A landscape with many valleys, sampled at points; each row gives a point and its height.
From any point a ball rolls to the lowest of the 2 points nearest to it. It stops when none of these is lower. Distance is the straight distance between rows; heights are no part of it.
karo: 110,112,112,110,96,105,59,84,104,120,93,87,104,78,94,113,84,85,142,112,73,72,104,89,123,104,102,105,90,123,93,122,78,102,96,69,97,109,104,86,125,107,99,73,113,113,102,102,109,94,95,121,79,105,132,101,100,138,103  height 248
bib: 100,56,68,94,112,78,140,117,60,63,117,99,137,118,119,79,132,120,71,87,77,102,100,101,90,100,113,89,110,68,116,66,98,105,124,77,70,108,132,112,78,99,83,149,108,73,110,92,99,104,113,107,120,76,95,76,128,95,88  height 634
lurer: 83,126,123,112,97,117,81,133,96,109,104,81,151,126,87,140,57,98,134,108,84,96,102,89,99,114,55,97,144,104,53,97,79,62,97,96,93,91,79,112,108,107,98,64,109,119,138,100,89,107,84,100,80,60,101,139,81,83,101  height 393
vabot: 87,84,122,97,61,94,65,79,113,113,82,66,67,107,109,115,60,76,139,121,98,57,113,87,92,118,81,66,97,128,99,109,121,126,75,95,74,91,90,101,122,93,79,103,117,126,115,103,119,106,127,133,48,91,101,104,77,105,100  height 156
zova: 135,127,106,105,133,86,103,78,91,81,75,116,112,80,98,84,124,91,106,118,100,116,73,117,124,73,103,119,78,113,118,114,71,92,132,86,109,122,105,85,113,116,100,88,68,79,86,95,101,93,79,95,131,122,145,106,102,131,115  height 358
pov: 114,111,110,95,124,109,95,84,115,92,73,97,108,109,93,102,91,74,111,133,124,141,120,138,74,62,88,75,105,94,102,87,119,126,113,72,101,108,54,98,81,98,96,29,59,128,101,76,101,118,105,117,114,95,76,135,82,84,117  height 356
nazug: 119,102,100,86,119,79,122,86,121,50,70,112,111,106,128,73,110,97,99,115,93,132,101,127,108,84,98,76,84,95,130,71,100,115,119,88,108,95,93,95,94,101,69,108,74,99,118,94,135,103,108,95,120,88,161,112,66,95,73  height 410
Ziliz: 101,68,84,86,92,93,92,100,69,82,113,72,111,126,96,103,106,106,110,114,84,102,121,117,59,111,103,60,85,79,100,66,100,112,126,71,60,103,98,122,92,102,92,106,95,113,85,115,121,115,97,115,91,77,93,71,109,125,93  height 467
Diz: 106,96,94,93,132,82,140,78,81,59,87,112,118,81,111,78,131,122,81,95,101,109,81,113,122,87,117,107,78,91,127,88,76,94,122,110,108,105,135,89,101,103,95,158,97,79,97,119,111,93,108,87,131,98,148,92,103,90,106  height 340
lamul: 79,82,104,99,91,113,96,110,64,114,114,79,109,112,94,151,76,93,126,91,103,53,102,77,95,130,91,140,102,123,83,100,100,92,96,114,95,98,104,99,129,86,111,87,135,88,128,84,62,77,115,94,97,94,101,110,78,120,110  height 255
tep: 65,124,84,93,79,113,104,126,146,145,106,118,101,100,97,119,88,115,69,86,119,138,115,110,124,82,86,87,141,70,81,109,112,89,56,118,143,79,68,93,57,89,131,57,106,125,83,90,101,111,92,102,86,109,73,105,85,45,90  height 318
besag: 132,121,107,104,109,102,95,88,124,110,73,119,93,89,97,77,115,94,94,111,108,137,91,114,112,70,100,101,101,99,109,129,96,98,100,99,107,115,81,83,101,102,107,71,52,104,65,100,99,125,87,104,109,138,97,109,104,109,105  height 479
peze: 110,116,74,107,129,121,110,98,118,120,97,129,91,88,81,118,113,80,88,88,111,118,83,111,107,64,112,120,93,95,101,115,113,119,88,95,123,134,108,87,101,89,141,45,86,87,69,77,78,103,68,114,121,136,82,67,103,132,117  height 273
tefid: 119,126,125,132,96,131,68,103,110,135,110,91,86,78,86,81,113,87,105,102,68,86,78,68,128,104,104,119,95,131,107,154,78,64,87,108,120,96,130,89,127,98,136,109,101,102,66,133,69,106,81,80,99,153,77,109,111,120,123  height 404
Sem: 112,124,100,99,145,114,130,107,78,101,99,109,137,113,92,120,115,87,110,99,113,132,104,145,92,88,105,109,103,70,91,77,98,79,125,83,108,134,76,113,90,95,142,34,72,95,102,83,86,117,84,96,120,90,84,109,104,121,110  height 213
bug: 115,119,118,109,105,115,82,97,107,135,77,105,103,82,83,104,97,91,108,107,103,110,102,97,111,79,100,101,109,110,97,147,88,83,96,87,108,100,78,87,97,111,115,52,89,127,84,101,83,112,92,107,101,129,82,120,106,98,120  height 446
vano: 99,77,75,100,101,93,145,102,67,83,129,98,96,101,104,94,135,128,68,90,96,105,100,105,73,114,140,100,77,77,90,85,113,123,124,103,94,118,130,115,101,87,114,152,102,73,71,122,80,88,87,85,106,109,54,60,151,102,97  height 522
disek: 82,114,105,109,71,76,101,102,140,97,101,108,100,86,117,74,85,122,77,98,107,113,108,83,131,115,81,106,119,104,111,100,91,87,82,126,122,63,93,81,90,95,87,128,106,101,125,99,124,97,137,88,81,95,141,128,74,53,75  height 324
fope: 91,104,132,103,127,113,106,111,91,89,77,102,126,98,89,124,81,88,107,100,134,99,86,96,107,89,75,130,112,132,98,107,94,67,115,133,123,76,80,105,98,95,92,64,116,109,156,88,60,68,105,92,137,103,95,150,58,67,125  height 503
kitog: 112,85,99,100,89,112,75,84,121,93,104,90,78,101,104,92,113,98,112,104,57,72,94,104,92,98,130,59,75,93,107,95,118,139,74,79,77,109,112,96,124,99,110,111,89,102,62,111,143,109,77,116,77,100,114,56,122,149,76  height 98
mebor: 68,73,103,79,93,92,109,95,70,93,102,121,79,116,121,110,71,94,102,93,134,61,105,86,68,111,93,131,91,138,111,67,113,134,106,135,95,92,97,94,98,105,64,133,127,83,131,90,69,80,132,102,121,88,82,113,64,78,111  height 163
davu: 78,99,87,132,60,90,101,138,62,102,144,84,117,122,103,122,102,107,116,91,84,58,87,70,112,149,101,142,143,99,81,126,102,73,93,112,86,79,131,111,126,107,128,138,124,69,123,82,68,77,124,89,91,70,70,105,122,113,89  height 337
Burek: 134,102,113,95,108,84,103,81,123,74,56,110,96,88,123,66,96,85,111,126,107,118,94,118,109,79,83,91,85,113,120,95,97,121,117,87,104,97,78,97,102,109,58,79,61,98,114,71,124,92,107,103,118,101,150,119,70,98,88  height 440
gabaf: 67,106,93,99,91,105,98,106,133,125,104,113,86,80,100,111,93,104,80,86,122,114,110,93,110,93,92,101,114,92,97,114,110,106,71,123,133,85,84,95,76,88,116,78,112,112,96,90,98,93,98,100,85,111,100,96,93,70,92  height 279
Nogi: 117,131,108,116,127,114,120,92,91,93,104,108,94,81,85,87,136,124,83,82,95,120,79,101,128,87,124,112,92,83,102,114,95,79,100,113,116,117,125,93,108,101,152,121,88,78,58,129,88,107,76,67,116,120,83,79,127,114,119  height 469
rus: 106,119,120,100,83,95,97,92,137,111,87,96,91,95,98,68,115,123,88,93,94,151,114,108,116,103,95,56,119,68,97,113,101,79,87,114,95,85,57,98,84,98,99,107,69,149,79,130,130,141,116,91,71,115,69,117,98,68,91  height 347
sotes: 82,108,79,106,117,80,131,124,117,82,119,125,99,102,108,87,113,109,64,90,128,140,109,97,112,96,89,107,124,68,102,86,111,79,123,125,115,88,100,102,75,113,100,129,116,78,115,104,99,96,111,87,120,78,84,101,107,33,102  height 594
Dano: 90,98,102,100,68,96,98,91,143,110,104,106,58,86,108,72,113,120,68,86,107,139,118,90,98,112,98,72,111,64,89,104,121,109,74,128,99,86,78,98,82,91,100,123,83,127,75,120,135,131,110,94,69,119,63,89,105,57,79  height 289
sav: 80,81,98,89,126,99,126,127,70,83,111,120,102,109,97,110,85,90,85,84,149,109,99,93,62,109,86,124,108,111,95,63,128,100,129,127,96,103,86,121,83,103,77,111,123,81,142,87,67,77,103,93,141,72,64,120,78,52,120  height 568
mazu: 100,120,80,104,108,122,102,106,135,149,94,132,101,82,69,114,107,76,93,92,102,100,61,96,115,71,102,134,106,127,101,138,90,103,70,91,142,109,117,76,112,91,126,33,106,102,75,69,78,87,63,108,113,146,99,68,103,119,121  height 313
Divod: 91,109,104,75,109,90,91,137,114,74,106,102,140,135,89,115,57,88,117,115,96,138,121,116,74,93,64,79,121,95,73,49,113,96,104,72,79,104,74,116,73,101,81,55,92,110,121,85,118,113,79,93,97,59,113,120,80,93,98  height 654
sokap: 71,75,94,87,94,101,106,109,70,114,115,102,94,115,101,136,73,91,107,88,129,63,99,81,75,113,90,140,99,129,96,85,114,110,90,131,101,92,97,95,104,90,95,102,140,85,139,77,58,71,115,100,112,89,86,111,69,98,116  height 215
Fupan: 86,67,78,84,65,82,95,115,128,94,120,106,68,114,119,94,106,106,77,98,97,99,125,92,62,104,117,62,108,73,107,80,130,141,89,105,92,98,100,91,78,101,84,138,110,102,85,101,140,109,109,101,76,94,83,63,120,87,72  height 157
kibat: 81,85,83,119,82,81,121,124,81,113,152,114,104,116,104,115,99,114,85,81,106,67,103,69,117,130,118,148,133,99,94,105,100,92,91,115,98,89,132,101,107,110,118,146,133,57,124,83,72,72,124,95,95,81,85,100,129,95,97  height 369
Sege: 124,107,101,110,121,99,88,80,89,95,80,111,91,72,97,91,105,84,119,118,99,82,82,98,110,80,102,125,70,130,111,120,76,109,119,85,107,119,110,94,124,111,85,85,92,85,101,82,99,84,88,104,125,124,143,99,103,136,110  height 323
Gofeb: 101,97,76,80,118,73,138,111,124,54,90,121,113,115,129,81,111,103,74,103,90,135,103,118,111,87,98,89,101,83,130,62,101,106,117,93,109,87,109,89,78,95,67,137,92,85,122,100,135,109,116,92,130,76,152,106,74,69,74  height 382
gedi: 108,84,95,99,118,94,144,75,47,61,101,85,103,94,104,74,133,126,85,93,107,95,87,104,89,107,140,98,65,94,104,95,100,111,135,118,93,109,138,117,112,90,101,167,103,92,75,135,69,82,95,75,119,115,75,84,134,96,108  height 547
difo: 91,85,94,91,77,79,78,92,97,84,110,79,114,117,111,81,93,130,105,104,58,66,103,86,123,118,99,79,106,105,117,93,74,98,111,95,84,69,111,95,112,104,66,177,126,116,117,122,121,106,134,114,87,79,147,108,87,95,79  height 304
zada: 110,115,106,87,78,91,85,88,137,103,85,85,99,112,107,77,110,120,105,104,71,143,115,110,110,101,102,31,111,60,108,100,99,88,94,89,86,86,58,102,88,104,99,100,73,161,80,135,147,146,106,113,72,96,84,114,91,89,85  height 389
meki: 122,94,101,100,100,98,97,93,130,95,64,108,94,85,116,89,76,84,117,113,112,94,96,107,113,78,79,101,90,123,114,102,99,128,93,86,115,94,81,92,103,103,67,60,89,104,123,58,108,81,103,112,106,101,154,114,72,100,94  height 461
Puba: 110,121,111,118,135,108,122,92,81,87,101,104,99,69,94,100,128,115,81,82,126,108,75,92,123,93,119,131,98,88,101,119,83,67,113,132,128,102,127,101,106,104,135,121,100,73,90,123,84,81,88,64,124,107,90,103,125,92,124  height 493
Zet: 90,83,98,82,99,79,120,82,71,67,92,108,98,109,119,80,99,119,100,97,103,75,102,109,80,112,104,104,75,118,118,69,96,122,125,108,85,95,106,99,99,110,56,159,118,95,117,106,100,94,129,98,125,88,116,103,88,88,90  height 270
nesi: 108,87,105,102,91,102,96,93,111,111,69,111,93,77,105,95,76,76,115,113,131,94,85,96,109,81,75,121,91,140,111,123,91,113,94,107,121,77,89,91,105,95,69,62,96,112,134,55,86,75,108,110,111,119,129,125,60,93,104  height 476
kika: 107,74,91,99,87,110,84,82,89,101,111,86,91,96,100,108,100,96,109,100,65,47,102,104,84,120,132,87,67,115,98,90,110,141,86,84,80,116,129,103,113,99,98,126,108,83,78,102,129,87,93,109,82,95,124,56,125,158,82  height 178
zadel: 103,110,80,96,141,111,120,97,75,101,104,106,122,108,103,122,124,94,111,99,98,116,105,141,94,92,120,113,84,76,98,73,96,101,112,77,98,145,106,112,101,90,139,31,72,75,93,77,97,109,79,104,111,92,106,89,106,154,103  height 121
fike: 83,112,81,98,95,72,124,106,139,80,100,119,102,96,124,77,100,118,71,97,97,123,109,98,132,100,92,106,111,91,116,86,96,89,94,112,128,76,105,79,79,106,84,135,104,81,120,99,133,95,126,92,106,83,150,111,85,56,80  height 351
rubu: 95,124,93,96,77,106,73,106,137,136,101,93,97,104,94,120,82,107,114,95,63,101,123,93,116,101,108,61,116,81,88,105,102,98,60,78,103,102,79,91,95,102,132,73,106,134,73,123,138,127,88,110,56,96,94,88,116,116,85  height 275
Vuzi: 99,131,117,117,88,113,78,116,75,116,97,55,125,129,89,132,76,94,141,105,74,95,106,98,96,127,80,82,127,90,59,108,87,56,103,82,86,91,79,119,116,107,109,75,110,139,120,135,89,121,93,118,68,51,79,110,99,102,109  height 359
palef: 89,80,70,68,88,97,89,121,86,85,103,98,117,135,105,116,86,80,110,106,92,84,124,120,58,102,91,100,89,92,91,48,110,114,102,70,66,123,123,115,82,94,96,70,94,71,117,60,121,103,90,101,83,61,130,80,100,144,96  height 622
lefu: 129,88,106,103,104,105,98,73,103,113,67,112,68,73,96,79,109,73,86,116,149,113,61,92,95,80,85,135,86,128,108,139,99,99,99,127,110,93,101,101,107,91,72,86,67,97,93,90,82,91,93,101,118,149,96,118,94,89,123  height 490
vomiz: 111,135,127,88,104,108,111,108,139,106,71,115,126,102,104,93,91,88,85,97,121,162,115,132,125,73,88,89,129,84,100,108,100,84,94,101,125,89,57,92,60,99,102,43,64,125,88,88,96,108,98,98,113,110,90,141,72,53,94  height 383
vilo: 98,95,96,94,102,79,116,80,92,78,100,116,102,92,117,82,103,123,93,92,85,68,93,100,119,105,114,115,79,115,123,87,79,108,101,105,108,92,126,81,105,104,83,163,114,81,115,104,118,88,128,93,114,92,155,93,97,101,85  height 310
Dusim: 86,94,103,93,97,83,90,122,91,81,111,87,118,122,95,99,75,115,115,99,95,97,113,97,81,109,72,90,118,108,90,72,102,88,113,94,81,91,80,107,93,111,61,119,123,102,136,98,109,109,109,94,101,68,112,116,80,77,92  height 320
Kotig: 101,106,89,94,76,110,62,106,156,120,92,99,84,103,109,111,81,90,118,100,59,83,103,94,117,96,108,61,111,87,99,103,100,122,53,78,101,101,92,85,108,100,115,77,103,117,81,104,152,109,86,115,46,95,132,82,113,128,73  height 231
kimam: 118,124,77,108,141,111,111,97,98,115,100,126,113,111,89,120,118,94,99,92,92,124,98,131,111,75,132,113,96,76,100,91,103,111,92,83,111,153,107,91,107,85,150,43,75,79,78,85,107,117,67,111,113,125,92,81,106,160,92  height 211
leb: 122,120,102,97,134,104,107,78,104,88,84,102,118,120,96,103,110,88,112,123,111,149,120,147,87,68,108,81,100,76,104,81,103,105,125,73,100,120,60,96,87,103,120,52,65,116,92,95,111,125,95,104,118,100,79,119,92,114,103  height 298
dimil: 108,97,116,114,106,107,74,78,88,110,93,90,82,71,95,100,101,85,125,109,93,73,94,86,110,98,111,118,76,134,106,130,88,103,105,87,97,108,114,97,131,103,95,96,108,99,91,98,93,88,97,100,106,128,114,101,102,134,108  height 288
fote: 123,110,103,98,134,85,123,76,86,60,83,118,112,78,105,81,136,113,96,103,92,115,72,115,127,79,118,106,75,100,129,97,80,104,119,100,109,114,135,83,112,102,105,134,81,71,85,109,110,93,79,90,126,117,150,81,104,124,100  height 365
dodu: 91,93,68,96,104,76,143,104,111,66,111,115,97,103,124,63,140,120,61,101,124,147,106,101,111,89,105,88,108,69,115,90,103,90,122,128,96,91,120,97,78,106,84,162,107,88,98,114,107,109,122,89,113,89,88,96,111,32,98  height 607
Kap: 97,68,76,86,64,80,84,98,102,90,119,98,100,125,110,95,88,121,96,102,60,56,103,83,98,114,109,72,112,96,117,78,93,121,91,80,78,75,120,84,89,110,70,169,121,102,109,104,145,102,122,110,74,76,138,84,103,114,73  height 272
Vuk: 99,106,83,107,115,104,137,100,85,96,129,107,91,90,92,99,137,129,69,77,96,115,94,103,102,106,137,110,86,69,90,97,109,99,104,110,110,119,130,105,102,90,145,134,94,66,65,122,89,94,76,80,112,107,69,64,142,107,101  height 496
rir: 99,122,115,114,96,102,66,93,113,114,115,70,104,86,91,79,111,130,109,93,54,101,97,91,144,114,111,70,106,97,100,128,75,71,85,91,107,87,99,98,116,106,122,137,105,132,79,145,115,114,100,99,68,101,102,96,114,109,94  height 366
lon: 86,125,95,93,103,117,116,126,137,124,90,121,114,114,95,120,92,95,75,89,129,157,121,135,113,72,94,86,134,68,87,98,120,92,82,110,138,92,57,100,54,85,126,45,89,130,86,89,89,114,91,101,105,109,67,117,76,50,99  height 349
Pota: 94,90,104,103,81,111,65,90,111,123,94,76,82,96,93,136,63,79,135,110,90,60,114,84,94,108,91,87,89,121,91,111,101,127,73,84,87,104,105,102,118,95,104,78,123,112,105,91,108,94,110,124,59,97,113,89,93,124,103  height 203
saz: 80,100,89,103,117,86,129,122,94,85,113,125,105,101,102,101,88,103,73,87,136,109,103,91,95,106,83,127,112,103,102,78,113,86,123,128,114,93,93,105,83,106,86,123,124,76,140,94,84,78,109,91,134,74,93,119,87,45,112  height 581
vub: 98,100,118,108,140,120,117,109,72,96,87,102,114,89,83,137,100,85,98,87,140,101,83,102,98,98,87,133,103,105,93,104,95,68,119,131,125,94,89,117,96,100,116,56,114,95,134,86,56,67,95,89,135,103,80,122,92,86,129  height 518
nobo: 105,80,120,103,98,98,91,82,94,114,69,100,84,76,103,98,92,74,108,114,142,100,83,85,104,89,80,133,94,137,117,137,98,87,100,128,113,77,93,97,108,96,75,81,102,113,123,82,73,78,111,98,119,140,90,131,71,90,119  height 492
zila: 98,78,85,97,116,113,103,86,66,108,105,98,90,80,91,122,102,81,108,93,106,63,99,105,77,109,124,125,59,120,93,92,107,141,98,91,86,136,130,109,117,93,111,71,98,67,92,69,92,74,91,105,108,108,112,66,116,150,109  height 590
leki: 115,97,94,112,95,129,102,92,145,107,100,132,51,97,100,76,125,88,77,96,105,111,86,101,106,73,105,98,92,81,105,113,145,138,55,111,113,123,107,90,103,71,130,90,83,93,54,88,97,114,69,114,101,138,73,50,110,118,92  height 534
vefe: 124,142,116,96,117,116,105,110,119,124,74,111,140,103,93,113,99,90,98,94,110,139,107,126,127,64,101,96,129,93,100,130,85,70,94,89,123,111,60,78,76,108,125,34,82,118,85,87,81,105,89,103,120,116,89,135,97,78,113  height 414
mivo: 106,114,112,114,139,117,118,103,64,96,93,102,105,82,90,123,115,100,91,81,130,102,81,101,104,106,108,132,95,87,93,113,88,68,124,123,121,108,105,116,103,103,133,80,101,83,111,103,65,78,92,75,128,99,77,104,118,97,122  height 512
minu: 103,94,91,84,81,89,75,106,108,97,108,71,101,131,100,103,101,114,111,106,65,115,120,99,86,105,99,37,102,67,105,82,97,101,108,74,74,88,78,112,86,106,99,108,100,144,84,133,142,131,96,118,71,73,93,81,102,104,92  height 431
fuson: 91,86,85,67,97,90,79,137,98,73,104,96,134,145,96,113,66,88,116,104,85,124,127,111,61,96,68,80,113,97,79,45,115,98,100,63,53,106,104,118,78,98,81,70,91,91,126,68,130,106,79,98,83,50,117,99,88,120,105  height 639
bos: 105,113,131,109,111,111,79,90,89,114,76,86,105,91,90,114,88,83,128,116,108,99,107,97,102,93,90,101,101,107,94,129,91,81,110,84,100,91,76,98,104,114,94,53,103,127,109,102,78,102,103,111,100,110,89,137,91,96,124  height 468
tes: 84,100,111,95,84,78,94,101,114,86,108,84,90,107,103,77,99,119,90,103,104,115,115,95,90,117,81,73,112,93,112,90,105,87,109,115,88,77,79,106,88,107,58,134,110,124,118,112,116,120,126,91,92,87,96,121,84,48,87  height 271
bak: 90,82,106,91,125,102,132,111,53,81,107,101,98,106,93,112,101,89,92,93,146,101,103,110,49,116,97,115,86,101,92,71,122,96,137,113,89,118,96,129,92,103,93,97,108,84,121,98,68,86,99,90,135,82,64,106,101,80,111  height 552
dake: 96,117,139,101,113,118,90,105,99,96,78,92,135,102,83,120,72,83,126,114,116,101,101,97,107,87,73,108,118,128,88,112,86,75,106,101,110,75,70,101,97,105,88,39,111,123,138,86,66,87,99,103,112,97,105,157,61,75,118  height 488
vis: 119,123,101,106,96,124,89,102,134,144,87,124,105,79,76,86,108,78,79,104,101,104,55,85,120,79,91,134,102,135,107,157,71,79,80,117,138,100,118,78,109,91,116,55,87,102,67,102,75,103,79,97,113,150,107,102,102,107,125  height 345
teg: 113,102,120,109,96,116,72,98,117,133,91,105,92,76,89,91,106,75,99,116,101,90,66,70,119,94,91,142,104,142,108,162,73,68,87,125,127,87,125,87,122,86,109,81,95,106,86,109,69,92,94,92,105,164,92,124,95,108,127  height 373
samap: 95,85,92,86,110,81,116,113,71,69,111,107,126,119,107,88,92,121,100,91,93,89,102,107,81,109,91,109,100,112,105,58,95,99,123,89,78,96,105,107,87,111,58,141,115,83,138,93,106,103,112,99,127,69,125,107,83,88,94  height 309
Mafog: 135,112,132,112,83,110,65,75,113,139,83,82,71,83,92,67,99,71,113,124,84,98,77,83,114,98,90,98,93,126,93,151,86,80,96,97,91,89,98,100,138,103,78,111,63,125,77,138,99,125,105,123,79,140,82,127,106,116,118  height 434
Nufeg: 98,79,94,90,66,105,66,98,139,108,104,82,66,114,110,106,88,93,115,105,68,66,110,92,85,108,117,42,92,91,98,94,119,134,70,78,77,99,95,104,106,101,109,110,101,117,73,118,157,112,91,118,47,88,106,57,122,128,80  height 174
zolis: 100,73,75,106,102,74,140,114,82,67,125,104,107,113,113,71,133,122,71,89,105,116,109,90,99,101,112,89,118,73,106,88,100,101,123,108,79,90,124,110,81,117,80,168,126,90,103,108,86,97,127,93,116,79,63,80,134,54,94  height 620
velo: 139,92,128,108,87,102,80,69,111,122,78,94,64,76,93,64,95,70,102,122,118,102,69,81,103,95,84,111,89,124,97,137,90,96,96,112,87,88,96,99,129,98,61,113,62,110,81,116,101,111,109,105,94,151,97,119,98,97,107  height 462
bapu: 80,72,108,81,92,87,117,93,65,76,97,107,79,117,123,90,88,101,98,99,129,79,111,100,57,115,101,106,87,125,110,65,116,123,126,124,77,102,95,105,97,110,46,144,125,96,115,105,77,93,127,93,126,88,66,111,81,71,102  height 218
nenog: 133,113,93,114,108,109,94,86,135,106,83,127,74,108,100,78,118,90,94,119,94,124,86,116,111,66,108,89,100,87,111,114,119,124,81,90,105,128,87,83,111,88,116,69,55,98,61,92,112,132,77,114,105,134,91,85,107,130,94  height 507
Dob: 81,96,90,105,100,89,112,106,86,106,131,104,92,89,99,113,102,113,80,83,103,78,103,86,106,114,118,131,99,98,97,96,96,98,94,110,113,103,120,99,102,100,117,130,124,69,101,96,95,78,109,90,100,94,110,89,123,100,96  height 397
nalo: 74,92,94,95,80,99,95,102,122,112,119,103,66,92,102,103,102,113,82,91,111,110,123,89,83,108,105,87,102,78,96,105,124,119,83,118,110,99,89,103,83,95,113,115,106,107,81,107,112,108,103,98,81,107,75,79,117,78,87  height 230
sabe: 91,61,75,87,60,75,91,119,99,86,121,98,95,125,107,96,95,112,87,92,87,85,127,84,70,104,105,62,126,80,113,63,120,133,90,80,68,86,112,86,69,115,70,145,127,96,108,93,140,100,121,101,71,75,89,68,108,93,81  height 221
Gopo: 84,88,115,91,57,81,73,93,126,103,99,78,76,112,114,93,71,103,110,109,97,85,118,88,86,126,76,60,108,108,112,92,113,110,87,106,77,79,79,105,94,100,54,128,110,130,116,114,136,118,127,115,60,83,102,111,81,76,78  height 216
Maz: 125,129,120,124,101,126,90,88,93,110,110,91,82,79,81,73,127,113,100,93,74,103,82,85,120,95,115,105,74,112,106,135,92,84,95,100,105,106,127,95,116,104,135,125,91,94,56,134,78,110,69,71,106,135,76,87,128,127,118  height 437
sined: 93,72,93,97,88,95,111,81,74,95,115,102,81,97,109,100,103,103,91,94,88,51,104,102,73,120,139,102,70,119,102,84,113,145,96,102,90,115,128,102,107,99,83,153,115,79,79,105,105,82,108,95,95,107,96,61,130,131,87  height 237
Viti: 92,96,101,109,87,94,77,92,84,98,128,58,107,104,98,90,108,129,105,100,52,80,103,89,126,126,113,76,104,88,100,111,78,85,106,95,92,79,113,112,117,103,97,164,120,118,85,133,109,104,112,108,76,88,115,92,116,110,90  height 336
Lov: 94,72,70,79,99,108,105,104,74,103,103,98,99,104,95,128,96,81,107,99,103,66,118,116,61,111,112,112,71,100,91,67,110,137,97,85,80,137,123,115,99,95,111,64,96,63,103,62,102,85,98,107,91,84,122,65,112,148,100  height 605
gir: 96,80,96,99,113,107,130,105,42,89,113,85,101,105,95,112,117,104,101,103,120,97,104,124,53,125,114,110,71,89,83,81,111,104,133,91,78,127,106,137,99,98,109,87,95,81,99,99,74,92,90,92,116,87,72,84,122,121,109  height 526
malip: 116,129,136,108,78,101,59,86,118,131,87,76,96,81,97,72,101,101,118,107,74,110,97,88,138,106,101,72,107,110,98,148,82,70,86,81,96,86,86,95,112,109,102,106,82,147,86,145,114,128,104,120,62,115,88,116,104,110,101  height 398
suna: 80,121,111,117,107,112,96,140,85,98,111,92,149,115,89,133,71,103,118,93,99,85,90,87,101,112,60,127,136,108,62,94,82,63,104,109,105,90,88,116,109,102,105,71,112,93,152,82,80,94,91,91,100,68,112,138,84,87,96  height 415
gis: 87,114,116,106,61,82,74,103,143,107,93,97,105,87,112,88,71,124,101,102,89,86,106,80,141,118,75,94,117,113,108,109,80,88,77,106,110,69,94,76,108,94,86,121,110,116,129,106,122,95,127,97,61,100,148,136,69,73,66  height 350
poset: 85,99,96,103,100,103,99,115,83,115,124,88,102,101,87,127,94,112,99,88,99,87,111,94,87,124,100,112,103,81,84,95,95,87,96,93,97,106,98,113,93,102,119,88,113,89,103,99,95,96,97,91,89,86,102,91,117,108,97  height 424
Pida: 81,114,92,114,104,97,102,141,75,100,126,93,132,112,95,119,96,118,105,86,94,80,96,90,104,121,76,131,128,86,76,94,87,62,104,96,106,99,107,115,104,105,115,88,111,76,135,79,91,100,92,88,93,58,109,109,116,103,95  height 439
geg: 80,87,100,106,69,106,90,108,53,112,134,73,104,111,107,132,88,102,126,96,75,39,96,81,106,147,110,137,105,115,83,102,102,85,102,105,86,92,118,98,135,91,112,132,127,76,112,99,75,75,122,86,91,87,96,100,100,128,101  height 294
Nak: 102,82,104,97,114,96,110,88,53,78,104,78,111,108,95,96,120,115,108,108,95,98,104,123,75,118,112,86,73,87,96,81,95,100,136,88,76,107,99,125,104,104,93,116,101,105,91,118,91,104,96,99,116,85,97,88,111,117,98  height 497
nobe: 100,80,91,110,114,126,100,86,94,115,113,104,65,72,84,113,109,78,99,85,108,77,90,88,81,92,123,117,66,122,99,121,123,143,81,99,104,121,128,105,114,93,125,78,107,79,73,81,73,81,78,108,111,129,79,57,120,134,115  height 573
lat: 110,81,92,108,97,130,112,79,116,107,105,125,49,80,97,83,127,82,81,92,129,93,83,92,80,78,110,113,68,109,103,117,147,149,72,117,109,124,128,100,109,80,122,98,90,80,61,84,69,88,67,109,109,135,60,51,118,112,110  height 555
Sor: 102,128,108,103,89,111,74,101,102,128,95,74,116,111,92,126,79,103,130,108,75,98,119,104,112,112,95,71,112,89,78,101,89,79,88,71,93,104,78,103,98,113,119,64,110,142,92,126,113,119,92,118,58,77,93,103,107,113,107  height 321

Call two points neighbours if one is among the 2 nearest of the other. Go from one point of each pair to the other, from neighbour to neighbour, staying as low as possible. Name the highest point that can't be avoided.
zadel / disek: nobo
mebor / kitog: Dob
zadel / nalo: vomiz
mebor / vabot: Dusim

Write out the way that a ball takes from each point below.
dodu: sotes saz sav bak gir Nak Ziliz minu zada rus Dano nalo
poset: Dob kibat davu geg lamul sokap mebor
Pida: suna lurer Vuzi Sor rubu Kotig Nufeg kitog
vefe: vomiz lon tep gabaf nalo
Maz: tefid teg vis mazu peze kimam zadel
fote: Diz vilo Zet bapu mebor
